Points on a hilly landscape, in no order, each with its height.
A ball rolls from a point to the lowest of its 5 nearest points, and stops where none of them is lower. Distance is the straight distance between rows; heights are no part of it.
k_927 h=402: [  0   7 -18  19   8  -2  30 -35]
k_616 h=116: [ -2   6   2  12   1   8 -26  11]
k_193 h=177: [ -2 -13   3  -7 -25  -9  23  -6]
k_744 h=378: [ 14  38   2 -11  45 -10  -1   0]
k_174 h=524: [ -4 -24  15 -17 -30   6   4   9]
k_782 h=400: [ -7  23 -12  19  11   8  26 -34]
k_199 h=179: [ 2 -9 -6 16 11  3 -6 -6]
k_989 h=267: [ -4  34   2  -5  15 -17 -12  18]
k_119 h=456: [  9 -23  -5   5   8  -1  -8  11]
k_856 h=358: [-11  37   1   9   4   5  15 -24]
k_792 h=328: [  4 -17   4  -7 -17 -13  16  -2]
k_274 h=671: [-14 -29  13   1 -35  16  20 -20]
k_596 h=178: [20 42  1 -9 53  0 -7 -2]
k_438 h=351: [  7  31   0 -11  34 -16  -8  12]
k_253 h=547: [  5 -27  -1  -8  -7 -10   8   6]
k_658 h=561: [  9 -37   7 -26  -8   5 -20  37]
k_890 h=403: [  1  11 -19  17   9  -1  32 -38]
k_276 h=540: [-11 -32  15 -17 -28  26  -5   8]
k_237 h=672: [  5 -29  10 -19 -15   0  -4  22]
k_422 h=327: [-10  44   5  -3   7 -12   7  -5]
k_648 h=250: [ -4  -1  -1  -1 -24 -18  39 -19]
k_799 h=317: [  5  -5 -15   6  -3 -14  35 -24]
k_752 h=515: [ 15 -28  -2  -4   7  18 -46  26]
k_139 h=356: [ -5 -20  11  -9 -28  -3  13   3]
k_777 h=494: [ 19 -26  -8  -1   8   2 -20  22]
k_141 h=377: [  4  38   4 -10  25 -17   2   6]
k_460 h=427: [ 12 -17  -7   6  -1 -12  17  -8]
k_260 h=361: [  5   4 -23   9   0  -9  47 -34]
k_790 h=417: [ 10 -18  -5   5   8  -7   0  -3]
k_126 h=164: [ -7  20   2  10   4   1 -21   8]
k_227 h=463: [  4 -21  11 -12 -19 -10  11   6]
k_17 h=260: [  4  -7  -9  18  10   3  -1 -10]
k_64 h=410: [  1  44   5  -9  17 -16  18  -8]
k_812 h=386: [ -8  24 -11  19   4   9  16 -33]
k_941 h=345: [  5   1 -21   8 -13 -18  50 -30]
k_802 h=384: [-10  21  -4  15   5   5   9 -17]
k_216 h=246: [-12  32   8   2   5  -6  -8   4]
k_517 h=148: [ -5  17   7   3   2   0 -35  22]
k_463 h=393: [ -4  19  -7  19   5   7   9 -26]
k_259 h=162: [ -7 -12   8  -4 -30 -12  33 -16]
k_369 h=609: [  7  -8  -2  -3   1  16 -58  34]
k_990 h=372: [ -2   6 -15  19   9  -1  14 -20]
k_93 h=214: [-11  27   2   1   5  -7 -15  11]
k_911 h=44: [-15 -56   5 -22 -15  33   7  -7]
k_659 h=411: [-12 -37  15 -15 -28  28   7  -4]
k_602 h=300: [  1  27   1  -8  16 -17 -20  31]
k_161 h=329: [ -4   9  -6  18  10   5  -7 -10]
k_984 h=354: [ 15  33   1 -10  42 -13  -8   7]
k_832 h=308: [-12  36   4   5   3  -3   0 -10]
k_425 h=346: [ -9  11   0  15   7   8  -3 -11]
k_689 h=575: [ -9 -35  15 -25 -30  24  -8  17]
k_3 h=359: [  5  -9 -15   7   3 -12  21 -15]
k_739 h=548: [ -9 -26  13 -13 -33  16  10  -1]
k_484 h=256: [  5 -11  -4   1 -20 -16  34 -14]
k_899 h=213: [  2  -5   0  12   6  13 -33  17]
k_445 h=183: [ -9  22   9  -2   4  -5 -25  19]
k_534 h=335: [  7 -18  -2  11  11  12 -25  10]
k_994 h=505: [  3  -5   0   5   3  16 -51  32]
k_197 h=628: [ -3 -33  12 -24 -24  11 -14  28]
k_764 h=45: [ 20 -31   0  -8   4   8 -35  27]
k_268 h=276: [ -3   5   5   7   1   4 -46  28]

Call two points neighbours if one is among the 5 nearest of the other. Go from one point of each pair to the other, from neighbour to neighbour, staying as low as possible. Name the highest point that can't be avoided.
k_616 and k_596 | k_438
k_259 and k_596 | k_990
k_199 and k_616 | k_534

Two balls start at each pair of points below. Name the first point that both come to, or write none.
k_253 and k_799 | k_259
k_422 and k_445 | k_616
k_994 and k_237 | none
k_463 and k_990 | k_199

Where does a ball stop that starts at each point below?
k_890 | k_259
k_689 | k_911
k_276 | k_911
k_64 | k_616
k_856 | k_616
k_438 | k_616
k_927 | k_259
k_460 | k_259
k_197 | k_259
k_802 | k_199
